Points on a hilly landscape, in no order, each with its height.
A ball rolls from a point to the lowest of its 2 nearest points, and stops where none of them is lower. Distance is the straight distance between rows; heights are no part of it.
<916> h=634: [3,-3,2,16,22,-25,8,0,-1,8,7,5,-8,9,11,10,10,-23,7,4,1,-14,-1,5,-26,-1,17,-4,-7,-2,-15]
<616> h=682: [-3,1,13,18,9,-2,6,-13,6,2,10,-7,-32,9,16,5,3,-18,-4,20,-14,6,-7,6,-22,-8,23,-7,-10,15,-16]
<1327> h=640: [-5,-18,-4,-4,0,-4,13,4,-3,12,0,-4,18,3,6,-3,12,-16,4,2,14,-6,1,3,-7,11,-8,-14,-9,-19,18]
<609> h=701: [-15,-3,12,8,3,-1,5,-1,3,4,2,-11,-20,16,12,2,4,-23,-7,21,-10,3,-6,4,-13,-1,14,-8,-1,11,-1]
<945> h=766: [-16,-2,-12,-12,14,3,10,-1,13,-7,-7,10,5,22,15,5,8,-9,4,6,-8,-4,-9,9,-6,-8,10,0,-6,7,-16]
<998> h=208: [-6,9,6,-5,-6,4,-12,17,-12,-7,1,3,7,-3,0,9,4,15,7,-12,12,-13,10,-5,17,5,-13,-11,-3,17,10]
<191> h=71: [-5,-10,0,-7,-2,10,15,-18,15,-2,-18,-3,-6,8,5,-13,-9,-11,-5,17,-17,10,-16,5,3,-5,5,9,6,-4,2]
<88> h=469: [-4,16,-5,8,14,-16,-10,9,-12,4,-2,19,-20,-11,12,14,8,2,9,-12,0,5,21,1,-17,-5,-1,22,-5,5,-12]
<54> h=551: [-11,-10,-7,-8,3,-28,6,11,-13,-9,-24,12,-2,2,0,1,3,-3,16,-5,-9,-12,12,10,2,2,-16,26,-2,-14,10]
<926> h=817: [9,-10,0,6,10,-9,7,-16,-2,22,0,14,-23,-13,19,2,2,-19,0,-4,-13,17,5,-5,-12,-4,5,17,-2,-19,1]
<244> h=745: [-14,2,-25,-13,23,-5,1,8,6,-1,-2,19,6,17,15,15,17,-3,18,-3,1,-3,-2,13,-7,-8,2,5,-9,8,-26]
<1583> h=836: [5,-4,4,-10,-1,15,32,-8,8,-1,-9,2,-2,11,16,-1,3,-21,1,-5,9,-3,-4,-6,4,-3,3,-4,-6,-5,9]
<1312> h=737: [-13,-30,1,15,1,-17,-9,-11,-9,23,-3,-14,-15,4,4,-5,-11,-17,-9,13,-20,19,-4,4,-14,-4,10,2,15,-14,3]
<1196> h=346: [13,9,3,4,5,2,-2,-3,-3,0,4,1,-20,-18,4,6,23,-9,9,18,-4,1,-9,17,-12,6,-11,16,-27,3,-15]
<346> h=290: [20,6,4,17,-6,-2,-29,-4,-3,0,16,-9,-7,-9,-16,-8,-17,14,-13,-4,-5,-12,5,-15,9,1,6,-4,20,13,-1]
<1294> h=296: [-4,11,16,3,-22,18,-8,0,-8,2,-4,-10,-26,-19,-4,-3,4,6,-13,0,-10,17,4,-9,12,6,-15,12,0,13,7]
<658> h=615: [-20,-13,-5,-12,0,-8,3,23,-11,12,0,-4,11,9,5,1,16,-14,8,-1,7,-9,12,12,3,7,-14,-9,-9,-14,11]
<759> h=790: [-20,-7,-14,-28,-2,11,17,6,9,-8,-17,6,18,18,13,3,16,-3,11,-4,3,3,-6,13,12,-2,-12,2,-9,-3,1]
<1243> h=858: [14,10,6,-1,13,-9,15,-6,5,-17,-10,1,-10,3,-3,-4,5,-4,5,6,1,-21,-4,10,-6,2,3,9,-13,5,7]
<38> h=357: [9,6,-9,-1,22,-5,1,-5,5,-9,14,10,11,4,-3,7,9,0,8,-5,21,-15,-4,1,-13,5,13,-11,-12,3,-9]
<1503> h=572: [13,11,0,2,-5,23,-10,2,7,-4,17,3,16,-15,-13,2,-1,6,-3,-10,10,10,-12,-5,12,4,1,-13,3,6,-12]
<1525> h=671: [18,-7,-5,11,-6,-4,11,3,-1,9,16,0,17,1,-1,-4,-3,-4,-9,-15,21,-1,2,-10,-4,4,11,-15,6,-20,12]
<774> h=258: [-11,-8,-9,-24,12,-5,9,2,9,-7,-21,-3,15,12,-9,-6,3,-2,10,15,-13,-1,-10,19,5,-5,-10,10,-3,-12,4]
<1496> h=408: [21,8,-7,0,18,14,6,-8,7,4,18,10,3,-14,0,10,12,-6,11,0,22,-6,-2,-2,-15,6,11,-17,-20,-4,-13]
<360> h=732: [-22,-11,-3,-4,-7,-6,-4,10,-9,15,-1,-16,3,21,2,-1,-15,-8,-10,6,-15,17,6,-5,-1,-14,14,-2,18,-1,-2]
<342> h=335: [-13,5,13,-1,-25,14,-5,17,-9,3,-4,-13,-20,1,-1,-2,-6,-3,-12,-4,-13,17,11,-6,16,0,-10,7,9,16,12]
<1485> h=749: [-11,-10,-18,-2,-11,-4,-7,16,-8,11,1,-3,12,11,-10,0,-17,0,-7,-3,-4,16,9,1,3,-11,-2,-1,17,-10,2]
<507> h=492: [18,15,22,1,7,4,-6,-15,9,-14,1,-3,-8,-20,-11,-1,9,16,8,12,3,-19,-6,4,4,10,-9,3,-17,12,0]
<545> h=704: [10,-24,4,0,-5,12,20,-22,2,17,0,-8,-8,1,3,-9,-7,-27,-8,19,-2,16,-19,-3,-6,4,20,-9,10,-17,4]
<203> h=867: [5,15,5,-1,11,-14,-6,-3,0,-21,-11,5,-14,1,-3,-3,4,7,7,4,-3,-25,7,8,-3,2,-6,17,-9,14,-2]
<1200> h=750: [-6,-10,4,7,11,-27,7,1,-6,-4,-13,-16,-3,23,-2,-8,-5,-16,0,22,-16,-10,-6,14,-14,3,10,3,5,1,-1]
<1548> h=735: [-2,-15,8,17,6,-33,5,-4,-10,14,-8,-4,-10,8,9,-2,-1,-26,-1,15,-22,-6,-5,9,-18,6,5,11,5,-9,-2]
<822> h=538: [17,15,3,11,3,17,-16,-5,-5,3,24,9,3,-21,-1,2,5,14,9,-16,19,1,-3,-15,8,6,-3,-17,-5,11,-8]
<560> h=330: [14,6,10,-12,-7,16,17,-13,7,-22,-6,0,6,-17,-19,-6,0,17,2,-5,13,-4,-15,1,14,10,-3,0,-6,-7,9]
<1436> h=127: [-8,-4,2,1,-6,18,5,-14,14,-5,-4,1,-16,-5,-1,-5,2,-5,-13,13,-16,18,-14,7,-2,0,4,5,4,3,-9]
<1193> h=394: [2,22,4,5,-3,22,1,-16,15,-7,4,7,-32,-4,7,3,4,2,-8,10,-10,9,-4,0,-9,-7,9,13,-10,28,-18]
<742> h=353: [19,9,2,-10,0,22,3,-17,2,-16,0,9,14,-20,-21,2,2,27,10,-3,12,3,-11,2,0,11,-4,-4,-8,-8,-6]
<250> h=820: [6,-11,2,4,13,-8,9,-8,2,4,5,-10,3,12,0,-2,-7,-15,-9,9,10,-2,-7,4,-11,0,24,-19,1,-2,0]
<1201> h=816: [6,-5,-14,-13,-8,0,9,0,6,-4,-15,2,17,1,-18,-14,-11,19,3,-10,3,7,-3,10,9,-4,-11,14,17,-16,13]
<100> h=691: [-11,-11,-10,-15,-11,14,15,4,13,3,-1,-12,32,24,-3,-6,-8,-6,-6,3,5,9,-18,4,0,-4,4,-18,5,-9,4]
<893> h=695: [11,-21,-3,-10,-3,11,14,-21,8,16,-5,3,-3,0,6,-9,-6,-17,-4,5,-7,21,-14,-9,3,3,8,-5,11,-28,0]
<1136> h=347: [11,15,-7,1,7,24,11,-27,21,-14,-10,13,-23,-4,2,-4,0,3,-1,11,-16,8,-8,2,-11,-9,10,22,-8,12,-15]
<308> h=772: [-20,-3,0,-5,-9,-4,-8,13,3,-5,-12,-25,2,30,-2,-9,-19,-2,-14,11,-1,-8,3,4,9,-9,6,-1,11,14,3]
<988> h=515: [2,14,17,-10,17,-6,-4,-4,0,-22,-1,-1,2,-13,-8,5,11,19,21,8,4,-26,-9,11,9,10,-14,1,-23,7,3]
<606> h=778: [-17,-14,-6,1,10,-20,-4,-6,-3,14,-2,-1,-13,19,26,7,-5,-19,9,18,-29,16,-2,3,-11,-19,9,1,11,-8,-11]
<260> h=311: [5,14,-1,-5,19,3,-7,3,6,-19,6,6,1,0,-1,10,7,5,5,1,6,-18,-1,-1,-2,-3,4,-9,-14,20,-12]
<254> h=712: [7,0,-16,-8,-23,10,19,10,2,6,5,6,20,20,3,-3,-10,-1,3,-18,5,24,-5,-11,6,-6,7,-8,15,-9,4]
<333> h=824: [-5,-11,-20,-18,-3,-10,9,1,-1,2,-21,8,17,6,-2,-12,-6,3,12,-7,-8,13,6,5,5,-8,-17,9,9,-23,13]
<755> h=468: [19,-2,20,14,-1,7,-17,-13,4,-3,13,-10,-10,-22,-12,-5,7,11,-3,12,1,-16,-13,-4,8,9,-7,-3,-9,9,5]
<79> h=292: [-1,1,-9,-24,3,14,11,-12,14,-19,-20,11,11,1,-8,-4,2,9,9,7,-8,5,-13,16,7,-2,-10,18,-4,-11,-4]
<920> h=130: [11,9,-10,-5,-20,8,5,16,-2,-10,9,-1,31,12,-14,1,-4,21,7,-21,16,7,1,-4,11,1,-6,-13,8,-8,12]
<481> h=397: [1,-12,9,12,-25,-2,-13,22,-19,14,13,-8,6,-6,-13,-1,-17,-4,-8,-13,4,-4,12,-18,16,8,-7,-12,9,-4,15]
<785> h=639: [4,11,25,-5,-3,2,8,-4,-5,-12,-3,3,0,-18,1,-1,9,25,18,-1,16,-12,4,-3,14,15,-19,-6,-11,0,21]
<1158> h=440: [-7,16,5,8,-5,22,-9,-11,8,2,15,1,-33,-6,13,0,3,0,-19,0,-17,24,-5,-5,-10,-9,8,8,-2,15,-18]
<1073> h=505: [6,3,-6,-15,-3,0,22,-2,3,-8,-11,12,14,1,1,-4,7,12,13,-8,14,1,7,5,-2,3,-10,-4,-3,-23,13]
<1511> h=309: [2,8,-3,-11,-6,24,13,-21,14,-16,-18,16,-8,-2,3,-3,-6,13,-2,-2,-17,14,-11,5,3,-10,3,27,3,13,-6]
<368> h=250: [1,-1,11,2,-12,20,-5,-2,-2,0,1,-9,-16,-27,-10,-6,13,6,-7,5,-7,15,-8,6,12,12,-15,11,-2,0,4]
<904> h=809: [-6,6,-6,-15,-5,9,6,5,5,-16,-11,-3,17,8,-16,-7,-6,15,-1,-4,2,1,-4,4,12,-4,-7,2,9,4,8]
<12> h=368: [-5,3,9,6,-22,3,-1,15,-15,5,2,-7,-2,2,-6,-4,-12,0,-11,-13,2,5,13,-13,14,-1,-2,-3,12,6,12]
<82> h=668: [3,-12,1,-3,-10,12,-6,6,1,2,1,-11,18,-12,-17,-8,0,-1,-8,-2,7,10,-9,1,9,6,-4,-10,7,-14,6]
<278> h=801: [-14,3,-7,-15,-11,13,7,14,-1,-10,-11,4,16,6,-4,4,9,10,5,-8,3,10,3,5,13,0,-12,-1,-3,0,4]
<125> h=685: [10,-5,-22,1,4,-11,14,0,2,12,13,8,17,15,3,-3,-13,0,-3,-16,16,2,7,-7,-9,-7,15,-10,14,-17,1]
<381> h=843: [-3,3,8,-6,-3,17,32,-15,13,-7,-11,1,-19,12,19,2,7,-19,-2,9,-6,-5,-7,-2,-2,-6,11,4,-12,16,3]
<1329> h=486: [-15,3,8,1,-10,22,-8,-1,-3,14,9,-4,-25,-13,10,3,14,-6,-13,2,-9,29,-4,-3,-1,-6,-2,11,-2,4,-10]
<56> h=263: [6,0,-16,3,9,7,-8,-5,-1,13,11,8,-1,-14,-4,4,4,0,-3,-7,1,18,3,0,-6,-2,7,7,5,-14,-14]
<524> h=681: [-7,-13,0,-8,-15,16,6,0,4,1,0,-17,19,8,-13,-5,-5,-7,-14,8,1,16,-25,6,7,0,2,-12,6,-5,-1]
<71> h=683: [13,-11,3,0,-6,9,17,-5,3,14,6,2,4,3,-1,-4,-2,-11,-6,-8,9,18,-1,-6,-1,0,11,-8,11,-18,8]
<269> h=379: [5,-9,-5,16,-18,-8,-24,17,-16,10,17,-14,18,-3,-17,3,-23,10,-13,-13,2,-8,14,-14,11,2,1,-17,14,-4,6]
<703> h=295: [-2,-2,19,-13,2,5,6,5,3,-14,-3,-15,9,-7,-10,-7,3,6,-1,2,7,-17,-11,2,14,8,-10,-9,-11,2,24]
<1422> h=377: [14,0,11,18,0,-6,-25,-4,-9,9,13,2,0,-34,-7,-2,0,20,1,-7,9,-7,8,-6,6,15,-13,5,-3,2,2]
<1509> h=829: [13,-7,1,-3,15,5,25,-13,12,-1,1,1,-4,10,7,-1,-4,-16,-1,5,16,-7,-8,-3,-7,-1,20,-9,-4,-6,3]
<1500> h=454: [11,-1,-11,-7,10,17,13,-4,10,2,10,13,11,-4,7,11,12,-7,8,-3,17,8,0,6,-10,-1,5,-17,-11,-16,-8]
<41> h=620: [8,13,14,1,-8,16,6,-3,-8,-5,2,11,0,-23,3,10,15,27,19,-2,28,6,1,-13,9,20,-22,-6,-9,3,5]
<526> h=355: [-9,2,-16,4,6,4,-24,8,0,9,10,2,1,-11,-12,3,4,5,-9,3,-9,19,5,3,-1,-7,1,-1,10,1,-15]
<784> h=719: [-2,-1,-25,-8,21,-8,5,5,6,7,6,18,8,22,16,8,7,-7,10,-9,11,-1,8,0,-12,-10,13,-7,-1,-5,-11]
<852> h=758: [-12,-18,-3,21,-6,-15,-14,0,-12,22,9,-13,-8,-4,1,3,-19,-6,-20,-1,-14,15,9,-7,-8,-5,16,-4,14,-11,-1]
<623> h=274: [11,8,4,7,7,-5,-1,-7,-1,4,-6,12,-16,-23,-1,-1,15,0,12,6,0,4,4,9,-10,5,-13,25,-16,-1,-12]
<1061> h=798: [-9,-12,-3,2,11,-20,3,-1,-8,23,-3,8,-22,2,21,6,-2,-22,8,3,-23,19,6,-3,-12,-10,2,15,1,-11,-4]
<865> h=436: [12,21,5,13,6,-6,-20,-4,-14,-5,6,8,-15,-26,9,9,7,19,13,-8,10,-4,18,-10,-4,7,-15,13,-12,17,-4]
<57> h=777: [1,-9,11,26,0,-11,-18,-1,-6,17,12,-9,-18,-20,1,1,-7,-4,-20,-2,-6,6,7,-13,-8,3,11,5,5,-8,0]
<1285> h=762: [-9,-6,5,3,4,-17,-6,2,0,-3,-11,-17,-8,20,-2,-10,-12,-4,-12,18,-9,-6,1,7,-6,-8,7,2,9,12,-1]
<119> h=781: [-18,-5,-9,-11,-16,-5,3,21,-5,3,-13,-15,19,36,-10,-15,-28,4,-7,-4,2,-1,3,-3,13,-15,3,0,13,4,6]
<1412> h=702: [-15,-11,-19,-12,-7,7,13,12,4,10,0,-3,27,28,11,-4,-10,-7,2,-2,4,19,-3,-5,1,-12,6,-16,13,-6,0]
<1431> h=603: [-2,-3,-8,21,17,-31,-5,3,-12,12,8,9,-1,4,13,11,4,-17,3,-9,-6,-12,8,0,-23,-4,13,11,-5,-10,-18]
<1025> h=370: [3,11,13,16,3,-14,-4,3,-13,0,-4,10,-17,-25,12,2,6,6,6,-7,7,-9,22,-5,-2,9,-13,17,-11,7,5]
<1505> h=222: [14,3,-16,9,-15,-4,-1,10,-11,3,11,4,15,4,-12,-3,-21,14,-3,-27,7,12,13,-12,5,-1,6,1,22,-14,2]
<1384> h=431: [-6,14,11,7,-7,-4,-6,12,-16,-2,-15,8,-27,-6,8,1,0,5,3,-2,-5,-5,25,-5,8,2,-15,19,3,15,6]
<9> h=320: [20,-2,9,20,-12,-7,-13,0,-14,3,8,2,8,-24,-9,1,-9,22,1,-19,10,-17,14,-20,11,15,-11,-5,11,-5,11]
<891> h=262: [-5,3,16,-5,1,8,-11,6,4,-6,3,-10,7,-7,1,4,11,3,2,6,8,-15,-4,-3,16,3,-12,-17,-11,15,9]
<753> h=890: [11,9,3,4,2,-5,-19,-4,-5,-13,-6,-1,4,-23,-25,-6,-5,28,-1,3,-1,-6,-3,8,4,8,-10,10,8,2,5]
<683> h=850: [4,7,15,-7,3,13,24,-12,17,-18,-9,-1,-15,6,5,2,8,-11,3,11,-4,-19,-13,5,-5,1,8,3,-25,13,1]
<1311> h=131: [-1,12,13,-1,-1,-2,-16,4,4,-5,9,-14,1,17,4,2,-16,1,-10,-1,3,-24,3,-17,15,-3,3,-21,5,31,6]
<486> h=314: [13,-3,14,-11,-2,11,24,-7,6,-14,-7,-5,2,-8,-12,-8,-4,0,-1,2,13,-14,-5,-3,10,7,-1,-8,-7,-11,23]
<1133> h=807: [10,-4,7,13,12,-13,-7,-5,6,4,6,-3,-1,-5,-9,-7,2,-9,-11,9,5,-16,-5,2,-6,6,12,-9,-3,-1,1]
<423> h=901: [6,3,0,-8,5,6,-19,1,4,-17,6,-9,18,-20,-23,-5,3,23,2,3,2,-9,-8,6,16,2,-9,-6,1,1,4]
<1455> h=799: [-6,-7,-19,4,-15,-20,1,19,-16,6,-1,0,22,14,-8,-2,-13,15,-1,-24,11,-21,30,-7,2,0,-8,-3,7,-14,12]
<173> h=407: [4,13,7,8,2,11,-15,0,2,3,13,0,-13,-20,7,3,23,0,3,12,-1,8,-9,8,-5,5,-13,6,-27,16,-14]
<574> h=530: [-4,13,11,16,1,-23,-22,5,-12,4,4,1,-29,-4,2,3,4,-5,-3,0,-18,-14,9,5,-11,0,-10,17,-9,15,-11]
<1313> h=245: [18,15,9,11,-10,13,-24,-8,6,-13,10,-10,-11,-4,-14,-6,-15,17,-18,1,-5,-4,-11,-9,12,4,4,-8,11,23,-2]
<1176> h=34: [2,-6,-6,-16,-1,-1,23,-15,11,-4,-22,0,0,21,12,-19,-18,-12,-4,8,-6,8,-6,0,5,-13,8,10,11,-4,9]
<67> h=760: [-16,-3,-10,2,20,-17,-9,5,-3,3,1,-4,-5,29,20,8,-6,-10,3,10,-14,7,3,6,-16,-17,17,-2,10,5,-20]
<948> h=273: [16,6,1,17,-13,-9,-6,9,-14,9,13,3,5,-12,-3,3,-16,12,-9,-29,11,-1,18,-24,7,10,6,-3,12,-3,10]
<1190> h=878: [2,8,0,-1,4,-19,-10,0,-6,-15,-14,0,-7,-4,-14,-8,-7,17,-2,1,-10,-13,10,6,1,3,-7,20,5,3,6]
<1423> h=144: [-7,13,-6,-4,0,-8,-10,14,-2,-9,-3,2,9,12,-6,4,-9,22,-2,-10,7,-15,18,-3,7,-2,-1,0,5,12,1]
<1432> h=563: [12,16,-7,-1,9,-6,-5,0,0,-17,3,11,18,-9,-13,3,-2,33,16,-14,16,-11,11,-2,-1,8,-13,-6,2,-1,3]
<1015> h=604: [-9,-2,9,2,2,-8,3,9,-7,7,-9,2,-24,4,10,-3,12,-18,7,7,-17,-3,4,8,-6,3,-10,21,-5,2,6]
<1286> h=658: [9,4,9,15,17,-9,7,-10,5,7,11,3,-22,0,9,4,2,-22,2,13,3,-5,-9,0,-20,-1,21,-3,-10,5,-13]
<1023> h=788: [-13,-5,-19,-3,-19,-16,7,23,-9,7,-3,-8,18,27,-8,-10,-29,7,-2,-12,7,-10,20,-8,7,-14,-1,-2,13,-7,9]
<1182> h=312: [5,7,19,0,-2,18,-17,-7,9,-3,17,-4,3,-19,4,12,12,7,11,9,8,-12,-15,0,10,6,-12,-14,-24,23,0]
<1452> h=574: [-10,6,10,9,-5,-28,-6,11,-13,3,-9,-3,-29,11,4,0,8,-15,1,10,-28,-15,1,15,-11,2,-13,17,-3,6,-9]
<135> h=267: [-6,13,1,-8,3,13,2,-4,13,-20,-2,-2,4,-3,-4,4,9,8,-2,4,-4,-6,-8,9,0,-3,0,-1,-11,16,-8]
<681> h=430: [-12,2,-6,7,12,-8,-21,13,-7,3,9,-4,6,0,-2,7,-3,-3,-9,7,-6,-3,7,7,-4,-7,0,1,6,7,-10]
<715> h=742: [-15,-3,-23,-8,19,-10,-5,8,1,9,3,8,-1,23,17,9,-6,-7,0,-5,-7,11,8,-5,-4,-21,20,0,9,0,-15]
<316> h=171: [-2,6,17,2,-10,14,-6,3,5,-6,10,-12,3,14,4,1,-5,-3,-18,3,0,-8,-9,-14,9,-4,14,-25,3,26,-1]
<1350> h=226: [-2,10,2,-10,-14,30,13,-11,17,-21,-2,1,16,-5,-7,8,2,8,-7,-7,3,-6,-17,5,4,-1,6,-11,-13,18,-8]
<432> h=75: [-16,10,3,-6,3,-6,-20,16,2,-7,2,-9,-4,18,1,6,-9,10,-4,-4,5,-26,15,-7,8,-5,1,-15,1,27,-6]
<25> h=718: [-17,-5,4,-2,-8,8,6,-2,3,2,-3,-12,-6,20,14,2,-5,-13,-14,8,-9,16,-6,-1,-2,-15,14,-4,9,15,-5]
<1110> h=539: [5,13,1,-8,14,-7,-10,-3,0,-23,-1,4,20,-6,-7,8,5,30,25,-4,13,-28,1,-2,6,10,-12,-9,-14,2,6]
<39> h=339: [7,4,3,7,-8,4,-25,13,-2,2,15,-10,16,1,-16,-1,-19,14,-9,-6,1,-3,2,-10,14,-1,1,-15,13,12,-1]
<292> h=369: [0,10,9,5,0,23,-17,-4,8,0,21,-4,3,-19,6,16,19,4,-2,2,2,5,-16,-1,0,-1,-4,-12,-17,25,-23]
<1381> h=189: [-7,-9,0,-4,-11,18,-2,-8,7,4,-2,-4,-4,-17,-10,-6,16,-9,-12,18,-10,22,-19,12,2,3,-7,9,-4,-3,-6]
<1086> h=488: [-9,1,2,7,8,-23,-25,17,-9,1,0,0,1,-2,-5,6,3,2,1,-5,-1,-22,18,4,-1,3,-6,3,-5,6,-3]
<779> h=435: [16,0,13,21,-2,6,-27,-11,1,15,20,-5,-17,-32,-11,-6,6,12,-9,5,-1,-5,-5,-9,12,11,-4,-2,2,8,-3]
<760> h=176: [12,12,-28,-2,-15,-6,2,14,1,0,11,7,30,12,-12,-1,-10,23,9,-28,11,12,16,-9,0,0,-2,-3,15,-11,0]
<732> h=67: [10,-14,-5,-7,7,-15,16,-14,5,5,-16,5,-1,14,9,-16,-11,-11,2,5,-5,-2,0,-6,1,-4,3,10,12,-19,15]
<716> h=326: [10,10,-9,-14,8,13,10,-17,6,-14,-12,17,11,-18,-13,-1,12,19,16,8,3,9,-8,15,-4,6,-6,15,-3,-14,-7]
<499> h=480: [-1,8,10,14,-2,-13,-18,1,-8,2,-2,-2,-27,-6,3,-2,-9,1,-11,-2,-13,-8,22,-5,0,-3,0,13,3,9,1]
<366> h=555: [-19,-19,7,-3,-7,6,1,10,-10,24,0,-6,-8,-9,11,5,6,-25,-2,9,-11,23,5,-2,-2,0,-6,1,1,-13,13]
<208> h=698: [6,-8,-29,-7,9,-13,13,-2,7,14,6,11,14,27,21,2,-10,-9,7,-13,7,9,7,-9,-7,-16,13,-15,11,-14,-3]
<1269> h=779: [-22,-8,-17,-25,1,13,22,-4,20,-10,-17,17,20,21,17,10,9,-6,3,-4,-4,-2,-19,10,0,-8,6,-7,-8,6,-14]
<1453> h=224: [-5,-4,-11,-16,14,-17,4,-3,8,-14,-23,-2,4,21,-7,-10,-5,-7,6,20,-17,-5,-11,18,-3,-7,-4,20,6,-3,-7]
<281> h=654: [1,-19,-4,0,-2,-4,5,4,4,8,-3,-7,23,-1,-11,-11,2,-8,-2,1,6,-2,-5,2,-1,6,-4,-8,3,-26,16]
<1326> h=491: [8,18,10,13,6,6,-10,2,-7,1,11,13,-9,-24,13,15,10,16,7,-10,18,0,11,-12,5,3,-7,-5,-9,17,-8]
<1377> h=713: [-11,-24,8,-5,-6,10,19,-9,1,7,-4,-16,0,13,6,-9,0,-28,-6,16,3,14,-16,-7,-1,1,12,-10,8,-14,13]
<500> h=193: [0,7,11,-19,-22,29,14,-3,11,-18,-4,-4,25,-8,-14,8,3,10,-3,-15,4,3,-27,0,12,7,-2,-16,-9,0,1]
<1178> h=209: [12,2,9,9,-6,11,-6,-8,5,-3,11,-14,-5,1,-11,-4,-13,2,-20,6,6,0,-16,-11,10,2,15,-14,17,20,-5]
<1000> h=186: [8,-1,-7,2,9,1,0,-11,-2,0,-3,14,-6,-13,-1,-1,6,1,2,-1,0,9,6,5,-3,1,0,14,1,-8,1]
<1021> h=117: [12,-7,-2,4,9,-12,6,-10,1,1,-15,10,3,-7,-7,-11,-4,-5,-1,-4,0,-9,1,3,-6,6,0,15,4,-25,11]
<1222> h=647: [2,2,-12,14,17,-13,-12,9,-3,13,15,10,1,-1,11,15,1,-2,-1,-16,9,-6,17,-7,-16,-5,13,-4,-6,-5,-12]
<1553> h=588: [-25,-17,0,-8,0,-6,2,20,-12,14,-1,-5,4,10,13,6,15,-27,0,11,-1,5,4,7,-4,-3,-10,-4,-4,-4,9]
<1421> h=792: [7,-10,5,17,1,-7,-11,3,-6,10,10,-3,1,-16,-9,-1,-6,-7,-15,-2,2,-3,4,-4,1,7,4,-2,12,-8,5]
<1388> h=593: [9,14,3,9,-4,-1,0,-3,-10,-8,-1,13,16,-27,-6,6,3,39,23,-8,20,3,10,-4,2,21,-20,-2,-2,-6,9]
<1567> h=528: [-1,0,-7,-7,2,-17,13,3,-3,-7,-19,20,3,1,7,1,9,8,18,-13,10,-13,19,6,-2,7,-10,13,-1,-15,11]
<506> h=484: [12,1,-9,-9,-6,19,24,-13,8,-1,-3,14,18,-2,1,3,11,0,13,-8,16,7,-6,6,-1,4,-1,-9,-4,-19,0]
<1332> h=525: [-9,-13,3,4,-7,9,-4,-1,-4,24,6,-3,-23,-11,12,0,8,-18,-6,6,-18,28,-3,-6,-3,-7,-6,15,3,-12,4]
<1520> h=720: [-12,-15,11,14,0,-16,1,-7,-6,14,-4,-15,-24,10,12,-5,3,-22,-9,19,-16,3,0,5,-15,1,5,-1,7,-2,9]
<207> h=529: [-17,-10,-3,0,2,-24,-5,17,-13,-2,-15,-2,-4,5,0,3,0,-7,2,-3,-8,-18,18,7,2,0,-8,16,-5,-6,3]
<1153> h=609: [-19,-12,3,-7,6,-8,8,10,-5,5,-8,-2,-11,16,18,2,13,-27,9,13,-12,-1,-3,8,-2,0,-7,6,-9,-2,2]
<83> h=546: [-4,8,-15,8,23,-19,-16,1,-5,5,5,16,-13,3,10,9,4,-7,9,-1,-9,-1,13,6,-21,-10,9,18,-1,2,-24]
<1159> h=163: [12,3,2,-14,-25,18,17,6,5,-12,10,-7,33,6,-13,0,3,13,8,-21,16,3,-18,-5,12,10,-5,-26,-4,-6,9]

Call two points neighbours if one is among the 2 nearest of the other. Go from one point of each pair to the other, from neighbour to neighbour, staying as low as possible. Name the highest point that can't be avoided.
<920>, <891> => <54>
<1025>, <1525> => <254>
<432>, <1453> => <742>

For each start below, name the point where the ball stops.
<1432> => <920>
<1412> => <1553>
<481> => <1176>
<1201> => <1525>
<1073> => <920>
<1061> => <1525>
<269> => <432>
